A landscape with many valleys, sampled at points; each row gives a point and its height.
A ball rolls from a point to the lowest of its 2 nearest points, and stops where none of them is lower. Distance is the straight distance between rows; heights are no part of it.
K_908: [-21  22  31  14  13   9 -24 -23   2  11  23  26 -14 -10  16  -3   0  35
  25  -7 -34  14]  (h 214)
K_633: [-23  -2 -12  -4 -16  12 -44   2 -28 -21  16  14  47 -32 -19  12  12  -7
   0 -23  28  -4]  (h 41)
K_265: [-14  18  -7  -8 -11 -22 -18 -18 -27  32 -19  12  41  21 -26  -8 -35  29
  24 -24 -24  23]  (h 193)
K_104: [-54  -5 -31  31 -34 -23 -21  -8 -19  -1   3  -5  44 -30   3 -20   8  26
 -13 -21   2  -6]  (h 686)
K_462: [ 19   9 -37 -16 -19 -15 -16   9  -5 -29 -14   9  -2 -44 -22 -25  -9 -13
 -46 -34  17 -17]  (h 74)
K_536: [ -5  -2  12 -10 -11  -1   7  -3 -22  14 -26  -3   8 -18 -15 -28 -20 -26
  -2 -33 -56 -10]  (h 466)
K_157: [  9  16  -3  -2   7  -8  22  11 -16  -5 -19   0 -60  28   9  -7   2  18
   5  -3  -1  -4]  (h 334)
K_501: [ 18  -3  18 -10  19  24 -27  17  25 -26   2  28  -3  19  36  29  40   5
  19  29 -14  -2]  (h 223)
K_463: [ 34  -6  -5  15  10  31  23  12  41  -5 -20  -2 -15  20  16   6  24   6
 -31  13 -13 -23]  (h 416)
K_393: [ -4 -14  16 -19  20  -8  -6   2  12  10   4  25  31  15 -48  30  13 -18
  27   5   2   3]  (h 60)
K_591: [-21 -34 -20 -11   2 -21 -17  -3  22  18  -4   2  16 -25 -28  10  21   0
 -18 -19  -7 -53]  (h 737)
K_540: [ 34  22 -10 -21   0   4 -20   9   2  11  -1  18   3 -15  22   4 -40   0
  13 -39 -53  11]  (h 315)
K_687: [ -8  16  44 -23   7  17  -2  19  -4 -35 -11  -9 -27  14  37  -3   1   0
  -7  47  -5  46]  (h 175)
K_23: [-35 -40   4   4 -10 -68   4 -12 -23   5  -8  10  23 -14 -41  14  23  -3
  10 -12 -23 -18]  (h 718)
K_978: [-22 -19  13  17   9  -8  -9 -11  14  28  17 -10  19  29 -25  33  35  36
  23  20  10   6]  (h 501)
K_779: [-12 -30  16 -34  12 -43 -15  -6   0 -17  22   3   0  21   8  13  70 -11
  39  28   6 -17]  (h 465)
K_248: [  7   9 -13  26   2  -8 -10 -11  10  36  19  48 -16 -14  12  16 -30  24
  13 -21   4  28]  (h 176)
K_696: [  6  12  16 -41  15  13   0  22  22  -8 -33  -2 -30   2   6  -7   9 -20
   2  23 -37 -32]  (h 476)
K_253: [-22   8 -20  -1 -15 -16 -35   5 -18  18 -38   2  11 -17  -6  -8 -26  55
  21 -17 -12   8]  (h 174)
K_993: [ 27  19 -21   6 -15  17  -8  -8  14  16   8 -13  -4   7  23   5 -42  10
   3 -11 -18  15]  (h 331)
K_623: [-46 -12 -23  35 -20  -1  -7 -22   0  -6  21 -31  27 -19 -25 -14  17  13
 -21 -17  46 -11]  (h 666)
K_719: [  2  -1 -27   8   2  30 -18   6  17   8   0   6  35 -24 -23  14 -10  17
 -29 -10  16 -14]  (h 614)
K_209: [-37  -3  17   5  13  18 -35 -12   0  -3  26   5  37 -22 -14  19  19  -5
   6   6  19   2]  (h 162)
K_350: [ -7  25  20  15  11 -20   7 -17  20  35  27  17 -22  -1  32  10 -20  34
  -1  -6 -18  36]  (h 194)
K_520: [ -9   4 -28 -51  17 -12 -23  -8  23  20  -3  14   4  18 -27  15  37 -19
   5  15  27 -10]  (h 505)
K_69: [ 10  -8   9 -43   6 -22  -3  10   1 -28   7  16  -1  -3 -12   2  39 -14
  13   9  -1  -6]  (h 428)
K_903: [ 25  13 -22  21 -19  -2   9 -26 -48   6  36  14  -1  29  22  -2  27 -19
  21  -5  15  29]  (h 392)
K_795: [  4  -9   2   6 -23  42  14   0  -9  23 -16 -33 -11  10  12 -10  -4  19
 -16  11  12  30]  (h 169)
K_900: [-12 -50 -10  14 -19 -21   4 -20   4  17 -12 -54 -15  34  -9  16  48  22
   8  -7  15 -19]  (h 467)
K_931: [-14 -14  30  23  14  -4  27  -1  -7 -28  25   8  -1  11  12 -25  28 -41
 -18  13  -1 -17]  (h 375)
K_43: [-21  30 -12 -11  33  13   8   9  51 -14   1 -14   0  46   5  13  13   9
  -5  45  23  13]  (h 536)
K_834: [  4 -53 -18  -2 -28 -16 -17 -30 -15  11  -7 -19  53 -12 -30  -6  27 -41
 -18 -32  16 -22]  (h 429)
K_922: [  8  34  -6 -47   4  -2 -23   6   1 -20  21  29   1  -5  -5  15  10   2
   0  17  -5  30]  (h 406)
K_637: [-17  33  -3 -25  20 -26   5   1  23  -7   6   0 -31 -15  -4  -7  -2  -7
  -9  19  17  -2]  (h 411)
K_675: [-21  -8 -15  15 -14  27  -9 -14  32  13  10 -29   5  -8  -1 -27   9   9
 -50   0  41 -15]  (h 644)
K_860: [  4 -42 -16  13 -11   3   6  -8   3   9   0 -36  45   5 -32   6  23 -25
 -30   2  14 -19]  (h 519)
K_71: [ -7  42 -32   4 -15  30   1 -25 -27   9  14 -39   4  21  27 -17 -19  27
  -7   5  24  27]  (h 535)
K_571: [-13   5  31 -17 -11 -14 -23 -19 -10  59 -12  40   7   5 -22   6 -32   6
  12 -32 -13  31]  (h 211)
K_786: [ 29   4 -14 -32  -5   2  -5  13 -17   5 -25  29  24 -18 -37   1 -18 -29
  -2 -29 -13 -18]  (h 226)
K_116: [ 14   7 -18  39  18 -26  26   5  23 -16  27   9   2  -2  -5   1  24   1
 -40 -13  16 -22]  (h 362)
K_853: [ 34 -11 -14  -8   1  -9  15 -11 -33   3   5  17 -20  30   8  14  37  11
  24   1   9  20]  (h 407)
K_127: [-11  37 -47  14   6 -41   8 -23 -25  17  22  22  30  -2  -6  -8 -13   2
   0 -21  15  15]  (h 261)
K_72: [  3 -25  -1 -24  10 -24 -11   1 -35  10 -17  32  32   1 -44  33  -7 -19
  29 -20  -2 -19]  (h 140)
K_351: [-17   0  39  -9  36  35   6  23  26 -34 -40 -16 -33  30  29  24  15  -3
  10  63  52 -16]  (h 273)
K_720: [ 32  12 -12  13  -2  32   3  25  -2   4  -7 -21  -7 -15 -16   2 -55 -16
   7 -13  28  10]  (h 219)
K_82: [ -2  30   4   6  25  19  30  -5  27 -11   4 -35 -13  27  12 -19 -10 -19
 -17  13 -12 -13]  (h 297)
K_182: [-21  16 -16  40 -23 -36  12 -15 -20  19  33  42   3 -22  14 -29 -13 -12
  -3 -13  33  20]  (h 320)
K_838: [-12  20  24   2   7  28 -15   7  -7 -35 -11 -22 -39   7  17  -4  14  14
  39  21   6 -22]  (h 215)
K_949: [-16   4  -5  -7   3  10 -27  26  19 -19  -8   5  15 -39 -21  11  -3  26
  -3  13 -10 -24]  (h 604)
K_473: [-19 -15 -16   6 -12 -25 -19  12   7 -23   4  -1 -29 -34   8   5  31  29
  32  -9  21 -53]  (h 317)
K_693: [-11  -2 -13  15  23 -24  14   5   3  -4  12 -10  20  -7 -53 -15  -7 -47
   5 -18  41 -30]  (h 572)
K_655: [ 20  34 -20  10  -8  20  23 -23  -2 -28  26 -33 -15  20  61 -22 -13  10
 -29   0 -32  23]  (h 192)
K_394: [ -1 -43   9  41  10  14  27   3  35  18  -5  -8 -12   6  -4  22  25   6
 -21   8   1 -29]  (h 395)
K_812: [-13 -17   7 -39  -1  -7  10  -5   8  23   7   1 -16  23 -30  -8  19 -36
  16  23  42  -5]  (h 481)
K_784: [-54 -15  -2  11 -18 -50 -23   1 -25   4 -13  10  56 -33 -19  -1  -2  19
   2 -22 -16 -24]  (h 700)
K_185: [ 10  34   9 -38  10 -10   2  19  20 -24 -14 -11 -59 -20   7 -25 -35 -26
   9   7  10  -9]  (h 379)
K_936: [  4 -60  -6   1 -47 -13 -22 -22  -9  17   0  20 -14 -25   1   5  34  12
 -11 -18  26  -5]  (h 327)
K_415: [ 24  20 -11   9  19  10   4  15   9 -29  10   3  10 -14 -23   0 -49 -21
 -16  11  25  -4]  (h 259)
K_835: [ 29  24  18 -22   1  -2   3  15  10 -44  28 -23 -31   4  52 -19 -40 -28
 -12   3  -3  32]  (h 298)
K_735: [ 15 -15   2  24  -5  15   4  -8 -12  31 -17  19  32  -9 -12  -2 -32 -38
   7 -44 -34 -34]  (h 417)
K_680: [ -9  -1   6 -16  -5 -24  13  15  -9 -37  -6  11  40 -19 -14  -7  14  -7
 -53   3 -30  13]  (h 677)
K_20: [ 13  14 -39 -25 -35   3 -12 -22 -20  21 -24 -10 -32  12  18 -17 -17  31
 -14 -16   6  28]  (h 534)
K_355: [ 29  -3   2   2  -1  41   6   4  -5  -3  -5  -2 -15  16   0 -11  12 -26
  26  10  18 -29]  (h 243)
K_334: [ 13  18 -29  40 -10 -10  33  -7 -30 -15  33  14  -1   1  18 -17   0 -11
  -5 -13  42  16]  (h 363)
K_288: [-16  28  12 -14  12 -40   5  23  -1  -2 -11 -30 -16  -9   5  -4 -48  26
  11   4 -38  13]  (h 323)
K_783: [ 34 -12  -9  45   9  15 -13   8 -13   2   4  51  24 -30   4   9  -8   0
  21 -32   1 -17]  (h 367)
K_613: [ 13  22  15 -51   6   5 -41   5  12  -7   5  18  20 -18  16  14 -32   9
 -10  -1 -23  44]  (h 399)
K_49: [ -4 -16  37 -33   7  20  -1  17 -12 -25 -11  18  13 -32 -14 -13   1 -44
 -18  20 -11   3]  (h 244)
K_289: [  2  23  -3 -64  -7  21  -9   3  34  -4  -8 -10 -35  17  16  -4 -17 -10
 -11  22  16  36]  (h 384)
K_324: [ -1  15  -5   1 -11  -2  -6  -1  -1 -20   6  -4   1 -18  18 -26  25  -5
 -26 -17 -19 -44]  (h 369)
K_674: [  0  39  10   4  12  47 -14  10  36 -23  11 -15 -29  -8  26  -1 -12 -10
  21  17  18 -30]  (h 260)
K_929: [  4 -12  -2 -15  20 -47  26  11 -21  -6  10  23  33 -15 -40   2   4 -49
  -7   5  24 -16]  (h 615)
K_131: [-18  11  10 -14  18  16 -11  18  18  -7 -10 -18  14  -6 -27   3  18   3
  35  24 -15 -34]  (h 593)
K_585: [-26  -6  -4 -35  -6 -28 -13  -1  -2  11 -23  -1  18 -22 -31  -5  23 -13
 -32 -10 -36 -31]  (h 710)
K_512: [-23  -1  -7 -12  10 -36   2  16 -21 -39  23  17  23 -45 -23  -5   3 -21
 -26  -7   7 -12]  (h 651)
K_236: [ 23  -4 -19   1  24 -39  16   0 -32  21  -4  16  49  10 -33  32  -9 -34
   1 -30 -19 -13]  (h 225)
K_467: [-11 -17  16  19  13 -12  13 -10  13   2   9 -25 -12  -6 -27 -12  12 -39
  25   5  29 -48]  (h 510)
K_311: [ 34   3  24  21  25   6   0  22 -14 -14   7  30  15  -2  23  11 -26   9
  20  -2 -47  24]  (h 613)
K_302: [ -5  -4 -35  24 -29 -32  -7  -7 -14  -6 -15  23   1 -22  -6 -15  -6   8
 -31 -22  30  -9]  (h 279)
K_547: [ 31 -11  -9   1 -19  37 -16  -2 -25  -4  -5  15 -15  -2  14 -13  16   3
   3 -10 -13  -5]  (h 294)
K_717: [  9  41 -57  14  -8 -23  -5  -5  17   0   6   8  30 -18  19 -31 -14  -6
 -34 -36 -11   4]  (h 374)
K_145: [-30   5  33   9  -5   6  19 -28  -9   7  14 -10 -47  34  16   8  13  13
   2  30  30  12]  (h 292)
K_866: [ 28  -2   4 -21  33   3  10  15  34  29   5  36 -18  -4   0  21 -15 -13
 -11   5  -3  20]  (h 355)
K_898: [  8 -39  38  40  -2  -9  19  -8 -14  12   5  12  12   6   8   1  25  -9
  17 -18 -45 -14]  (h 596)
K_160: [ 19   9 -25 -22 -20  22   2 -14 -32  29 -10  15  13   0 -16  16 -37 -28
   1  -6  22  52]  (h 246)
K_521: [  7  -2 -12  14 -12 -15  18 -19 -31  40   4   7  12  20 -19  -6 -20   0
  14   4  12  47]  (h 231)
K_548: [-20  14  25  15   1  23 -12  12  12 -25  11 -23   6 -39   8 -29 -50 -12
 -17   9   1  13]  (h 517)
K_118: [ 13  30  -5 -11 -10  14   3   1  -3 -32   9 -11  11   2  24 -27   5  -8
 -22   3 -47   6]  (h 256)
K_668: [ -7 -22 -14  27  -3 -14 -27 -10 -16  13   7  -8  40  29 -25  30  33  29
  68   0  18   5]  (h 512)
K_3: [ 35   8  15 -37 -17  19  -3  13   0  11 -10 -19 -31  13  21 -26 -32 -24
  13  -9 -44  20]  (h 316)
K_208: [-10 -10 -21 -32  -9  12 -16  -6  38   9 -13 -12 -14  14  -7  20  44  -3
 -18  22  44 -10]  (h 526)
K_876: [  8   8 -10  28   2 -17  31  -1 -23  18  25   4   4  10   0 -30   7 -37
  17 -34 -10 -27]  (h 439)
K_235: [ -6  19  -5  41  -1  -8  16 -10 -26  43  -9   5 -22  20  12 -21 -29  35
  24 -22  -6  11]  (h 221)
K_653: [-18 -35   9  18 -26   9  -6 -26 -19   9   0 -56  17  18 -16  -8  40   2
  19  -8  -9 -16]  (h 427)
K_975: [ 19   4 -12 -10   0   1 -10   6   1 -46  10   7  22 -21 -30 -35  -5 -44
 -57  -8  18 -21]  (h 345)
K_857: [-17 -22 -17  41  -5 -45   7  -7  19 -28  26 -13  11 -22 -13  -6  38  -4
 -27  -9  15 -44]  (h 509)
K_313: [ 30  10  -4  -3  -3   4 -12  20  27  21   0 -27  18 -11  27  11 -69  19
 -20  -7 -28  37]  (h 341)
K_958: [ -9 -36 -29  40 -29 -19 -13   2   9 -26   2 -25 -20 -27  -6  -1  27   6
  23 -17  49 -40]  (h 400)
K_492: [-10  26  35 -18  17  12  10  -6  -1 -13  24 -11 -15  19  18 -35 -14 -42
  16  10 -21  -1]  (h 240)
K_24: [-26  -6  30 -10   7  17   4 -34   9   5 -18  -4 -44  57  31  31  38  23
   3  21  30 -10]  (h 274)
K_172: [ 18 -48 -28   3 -30   2 -10 -22   2  -7   5   1   0   2  -1  -9  52 -18
 -25  -9  31 -22]  (h 430)
K_510: [ 19  -2  31 -10  12  51   3  18   4 -35   0  20  -1  22  50  -2  23 -10
  -2  26  -9  29]  (h 196)
K_704: [-17  34  -6 -45  -9  19 -15 -11  21   0 -13 -14 -58  13  25 -19   9  11
  -7  21   4  -2]  (h 373)
K_818: [ 38  12   6 -66  -8 -12   2  -9 -26  19 -12   6 -20  19  -8 -10 -35 -15
   2  -7 -37  46]  (h 326)
K_74: [ 11   7  -4 -26 -10   9   9  22  20  -1 -30  -9 -52   2  32  26 -16  36
 -19  24 -11  29]  (h 356)
K_360: [ -6  -2  11 -32  -2   8 -16   1   0 -12  -9  10  63 -29 -18   5   7 -13
 -36 -15 -33 -17]  (h 690)
K_831: [ 13  26 -32  -3  24 -17  10   1  16   5   1   7 -11  28  23  23  41   9
  28   6  -2 -39]  (h 499)
K_207: [-23 -60  30  -4 -23 -22 -21 -13  -9  -7   8   5 -17 -16  -2   5  51  -4
  12  10  15   1]  (h 255)
K_412: [ 18 -36  -5  22  -5 -20  16  -9 -24  20  -8  31  28   5 -10  -3   4 -39
   5 -42  -5 -15]  (h 336)
K_199: [  4   6  -3   4   8   4  -1  15  10   8 -22  17 -39  -7  -7  11 -10  43
  32   2 -12   1]  (h 322)
K_676: [  2 -15  28 -23  -9  12 -21 -17 -30  15  13  34   7   8   2 -16   5 -28
   8  -1  -9  38]  (h 228)
K_490: [ -5 -26  39 -16 -13  45   5  -4 -16   5 -16 -27 -14  32   0 -18   6 -14
   4  30   1  36]  (h 187)
K_84: [ 13  22 -12 -19  16  20  12  19  59 -14 -23 -10 -22  18  28 -11  16 -20
 -24  17  -9 -54]  (h 447)
K_625: [ 18  26   4  16  -6   8  14   6 -25   4  17  -8 -27   3  35 -20 -57   1
  32  -9  10  43]  (h 262)
K_6: [-17   3 -12 -17  -3 -49  15 -17  -1  19  21   1 -20   1 -19  -6  18 -12
  -6   3  33  -9]  (h 450)
K_372: [-24 -30  28   3 -30 -20   0 -13 -37 -13   4   3   7  -5  -5  -3  35  16
  -4   5  -8  18]  (h 195)
K_820: [ 29 -11  16 -18   4  -4   6  27  30  -6 -21 -26 -22 -15  29  11 -50  21
 -25   3 -38  23]  (h 349)
K_150: [-31  -5  10  14   3 -29  -4   5 -29   1 -18   8  11 -32 -21  -3  -7  15
  40  -2  19  -4]  (h 100)
K_436: [ 17  38 -28  -2   4 -18   3  -8  25  -6  12  13 -19  12  25 -14  11   5
  -3 -19  -5 -24]  (h 461)
K_255: [ 13 -15   7  19  -2   1  51   7 -27  22 -13 -18   3  37  -9  -7  12  21
   1  12 -24  11]  (h 364)
K_602: [  9  19   5   8  -2  -5  29   7 -18 -31  20 -27 -23 -14  29 -15 -49   2
 -12   9  14  48]  (h 275)
K_427: [ 15   1 -19 -11  14  45 -23  11  -6   0   0  -5   5  -6 -32  13 -18 -16
  26   5  37 -12]  (h 182)
K_174: [ -3 -10  -6   3  18  18  -7  -7  51 -12  12   7 -11  -2   9  11  38  -8
 -14  24  33 -29]  (h 550)
K_13: [  4  -3   0   4   6   7 -10  17 -11  13 -19  17   7   1 -24  39   1  49
  21  12  -9  34]  (h 328)
K_392: [  9  29   6 -39 -11  24 -38  -2  -6  -4   9  -2  10 -16  18  -7 -47 -17
  21  -2   9  37]  (h 394)
K_746: [ 13 -23  -6  43  11  -3  28  17  15 -46   8   6  20 -17   4  -9  12   3
 -44  12 -10 -11]  (h 271)
K_380: [-26   2  22 -34  -8  -1   0  12 -24 -25 -11 -13  -4   0   0 -19  19  14
 -13  29 -10  23]  (h 157)
K_721: [ 43  20 -24   3   5 -20   6  25  27 -30  18   8  -2 -32   1  -9 -68 -20
 -38 -23   9  18]  (h 318)
K_31: [ -8  13  38 -14  -1  25   1  -2 -33   1   9  -8  -9   7   0 -28 -18 -27
  18  11  -7  39]  (h 205)
K_75: [ -7  14  29 -33 -14  19 -17 -10  21   3 -15  -5 -63   5  44   3  -5  40
  -6   3 -29  19]  (h 361)
K_535: [ 26  -7 -17 -13   4  16   0  16 -12  12 -26  31  38  -9 -19  31 -10  21
   5 -11 -39  22]  (h 335)
K_737: [  5  12  11  46  20  32  42  -5   6  15  10 -30 -14  18  10  -3 -17  -7
   5  -2  19 -21]  (h 337)
K_588: [  4  35 -42 -12   3 -31   0 -14   9  17  10  11  17 -24 -15  -6 -45  -1
 -24 -37  11  19]  (h 313)
K_261: [-17  18 -47   2 -30   5   0 -17  -9  12 -11 -21 -11  20  18 -10  17  40
 -10   3  21   3]  (h 528)
K_411: [-18   0  20  12   7   2  11  11  27 -22   7  -9   9 -39 -19 -21 -33 -15
 -61   3   2   3]  (h 498)
K_862: [  2  26  -3 -23  -4 -39  20  -8 -27  23 -17   0 -16   7 -14 -32 -35 -14
   5 -15 -19  23]  (h 339)
K_685: [ 16   1  13  43  26  -6  18  -3  -7   3  20  30  33  20   7   9   7  -5
  13   0 -37   6]  (h 608)
K_8: [-14  21 -32  15 -13 -29  -6 -15 -29  38   0  13  43  10   0 -12 -40  11
 -11 -22  -4  47]  (h 213)
K_566: [-26   3  33  28  -4  11  13 -14 -16  10   8 -13 -31  27  29  14  -6  61
  24   6  -4  12]  (h 305)
K_989: [-13 -41  37  20  -4  15  -7  -5   1  -4   9   2  31   9 -14  11  38   0
   1  17 -41 -16]  (h 579)
K_918: [-10 -21  -5 -15 -25  -7 -47 -24 -27 -10 -15  19  55 -35 -30   1   7 -35
   1 -31  17 -30]  (h 236)
K_768: [-14  -1  45   2  15   1  44   5 -11 -14  12  -2 -36  33  21  -7  26 -17
  11  21   9   1]  (h 310)
K_639: [ -5   9  19  36  20  23  12  15   7 -37   2 -13 -29   6  39  18  28  32
  12  21   0 -46]  (h 170)
K_578: [ -8 -11   6  26   8  -7   6  -5   3  -2  -9 -12 -33   3  14   9  27  36
  27  -5   7 -52]  (h 232)
K_52: [ 18 -10   0  20   1  20   3   7 -23  -5 -13 -23  29  17  -2   5  -3  38
  -8   6 -42  30]  (h 354)
K_757: [ -8  -7   5  47   4  19  10  -1  25  34   8 -27   8  -5 -11   5  -3   2
   1 -14  -1 -29]  (h 366)
K_913: [-35 -21  10  25   1 -17  19 -22  17  27 -13 -36 -16  22   0  27  38  48
  -5  17  -7   2]  (h 490)
K_560: [-15  14  12 -11  16  -1  15  23  20 -49   8 -14   2 -15 -18 -31   6 -27
 -48  19  18 -21]  (h 457)
K_646: [-20  29 -19  -2 -20  25 -24 -22 -24  30  13 -10  20  19  -5  -4  -3  35
  22   8   7  52]  (h 539)
K_632: [ 33 -31  -8  38   5 -10   1  14 -13  -2  16  24  20  -4 -12  21  18  -5
  47 -19  13 -16]  (h 398)
K_824: [ 40  33 -13 -25   5 -12  10  16  40 -30   6 -20 -41  15  36   0 -35  -9
 -45  14  13  22]  (h 325)
K_352: [ 14  17 -25   4   1  37 -10   5  46  -9   6 -26  26  -8 -16  -9  -4  -5
 -66   5  18  -8]  (h 628)
K_556: [  5  -5  19  -6   8  27  11   4  29   0 -33  13 -45  38  39  37  25  34
 -17  46  22   7]  (h 258)
K_92: [  7 -38  -3  25 -29   5   0  -8  -3 -26  10 -17 -29  -1 -10   0  27 -20
  -9  -8  63 -32]  (h 472)
K_259: [ 19 -16 -22 -19  10 -27   7  -2  36  14  -3  31   9  -1 -19  27  12 -10
 -38   0  -7  -2]  (h 383)
K_429: [-21  25 -28  -1 -18  -3 -10 -11 -23   4   6  -5 -11 -16  13 -25  10  14
  22  -7   8  -9]  (h 515)
K_666: [ -7 -10  24  22  20  -6  16  13   0 -36   9 -19  -2  11  -2   1  43 -25
  27  14   0 -43]  (h 446)
K_617: [ -3   9  -1   3 -20  23   6 -13  -1 -12  16 -28 -24  15  36  -1  -4  11
 -44  18  -2  32]  (h 141)
K_781: [-36   7 -14  -4   2 -20 -15 -12  25  31  12  -1   1 -33 -22   8   3  15
  16 -13  28 -36]  (h 761)
K_39: [ 26  11  -4 -43 -13  26 -30   1  18  15  18 -19 -33   3  29  15 -50   8
  10   9  21  43]  (h 389)
K_109: [  6  20   2 -22 -35   6 -21 -26 -31  27 -30  -8 -23  18  11 -27 -40  30
  37 -11   3  53]  (h 537)
K_409: [ 15  16  -9  16  24  13  13  30   4 -20   0 -16  44  -9 -19 -16 -50 -11
  -5  -9 -17   0]  (h 303)
K_422: [-18 -13 -20  12 -10  -6 -11  18 -17  18 -47 -11   9 -23 -28  -9 -11  31
  30 -15  16 -29]  (h 145)
K_888: [ 35  10   7  -3   9  48   4   8   2 -31  -7 -11 -17  16  37   6  -2  14
  16  18 -28  16]  (h 217)
K_493: [-44 -23  36  -5 -10   4  -1 -12  -4  19 -13 -38 -18  26 -17  -1  19  15
  36   2 -10 -15]  (h 396)
K_283: [ 27 -15  -1  34  -3  35 -28  -7  -2  10  16  34  18  -7  31  12  21  12
   9 -15 -21  -7]  (h 332)
K_708: [-15  17  15  30   2  -4   2  -8 -27   8  10   2  -3   0  13 -30   0  -9
  47 -16 -11 -30]  (h 492)
K_153: [-13  18  26 -15  36  29   5  16  25 -15 -51 -23 -49  33  43  37 -14  29
  -8  54  34   8]  (h 265)
K_954: [ -6 -10   0  34  -2  18  18  10 -14 -11 -15  -5  35 -18  -4   5 -30  13
 -25  -4 -32   3]  (h 338)
K_590: [ -5   9  23  -8  18  -6   0  12  -6 -11  -1   8  39 -32 -18  16 -62 -23
   3   0 -19   5]  (h 312)
K_592: [ -6  -3 -15   6  25 -34  28  -9  39   6  35  23   6  18  -6  24  35  -6
 -12  16  -1 -15]  (h 432)
K_29: [-22 -31  15  17   2 -25  34  -2  -5  30  -8 -17  -7  23 -38   3   7   9
  19   5 -19 -11]  (h 377)
K_73: [  5 -26  36 -27   1  21   2  20  23 -20 -34  18 -21  19  27  16  42  -2
   1  43  11  -8]  (h 247)
K_99: [ -3  27 -25  51  -4  -6  -8   5 -23   9   2  -3  -6  -6  36 -24 -52  15
  38 -30  13  15]  (h 245)
K_610: [-37  22  22   8   0 -15  10   6 -17   6 -16 -12 -21   2   6  -5 -12  52
  16   9 -44  21]  (h 314)
K_664: [  0  -5  -5  55  -4  -3   9 -10  -8  30   8  22  -7  14   0  14   4  35
  23 -13  12   5]  (h 199)
K_323: [-20  13   0  -8   7  12 -18  -1  42   1   5 -28  -1  11  11   1  37  11
   9  17   2 -46]  (h 578)
K_33: [-41  -5  40  27  11   6 -21  -9   4  -2  31  27  23 -15  -8  23  10  23
  46   4 -14   4]  (h 216)
K_533: [ 10  32 -24  -3  26  -8  31  -6  19 -16  14 -10 -21  43  14  11  28  -9
   1  30  36 -11]  (h 522)
K_50: [ 16 -38 -10  11  -2  23   3 -12  -4  26  -8   0  71   7 -41  30  14  -7
  -7   6 -20   1]  (h 552)
K_640: [  0  16 -69  28 -31 -25  -2 -11 -19  11  -8 -12   4  -6  14 -36  -8   4
 -30 -26  14  14]  (h 346)
K_298: [-28 -38  25  18  10 -34  25  11 -21  -3  -7  15  39 -22 -24   2  14   1
 -17  -5 -33 -21]  (h 734)
K_772: [-29  12  25 -28  22   2   5   7   7   8   2   3  23 -18 -28   5 -18 -31
 -15  22   3   9]  (h 286)
K_225: [ 37  -4 -10 -23  16  14  11  26  16  -5 -23  30  -2   4   1  31  -2  -3
 -11   7 -49  30]  (h 344)
K_815: [-10 -53  37  -5  12  18  -8  -6   0  22 -19  -3  46  -1 -42  26  13 -16
  -4  21 -33   3]  (h 565)
K_206: [ 44  16 -12 -26  -2 -32  13  12  35  -6  25 -29 -15   3  17 -16 -59 -17
 -47 -13 -15  20]  (h 351)
K_762: [ 23  26   1 -16  15 -23  29  16  -2 -10 -17 -10 -76  -5  32  -7 -35  -2
  20 -14   0 -11]  (h 353)
K_985: [  0 -29   8  -4   5  21 -19  12   1   5  -5  14   4 -12 -40  29  24 -10
  44  10  35 -18]  (h 127)
K_598: [ 15 -37  20  22  -9  28  12  29  -3 -28  -6  13   5 -32  -3   0  -1 -25
 -27  10  -3  -6]  (h 163)
K_628: [ 31  -3   5 -48   0   7 -21  18   5   6 -17  21 -11 -26   4  -4 -31 -30
  -1 -10 -35   2]  (h 285)
K_142: [ 33 -38 -10   7  -1 -21  -8  -4 -16  13  20  39  -5  23  -8  38  31  -3
  52  -4  18  20]  (h 418)
K_382: [  1 -26  23 -36  -1   6 -14 -24  -8  45   4  50  21   7 -28  11  -7 -14
 -10 -19  -7  24]  (h 233)

Call two points neighbours if one is among the 2 nearest of the other. Go from one point of each pair to the other, from neighbour to neighbour, staying as low as possible. Name the highest point that can't be avoided.
K_31, K_462: K_717
K_248, K_393: K_206
K_199, K_31: K_592
K_393, K_598: K_590
K_617, K_150: K_382
K_633, K_248: K_33
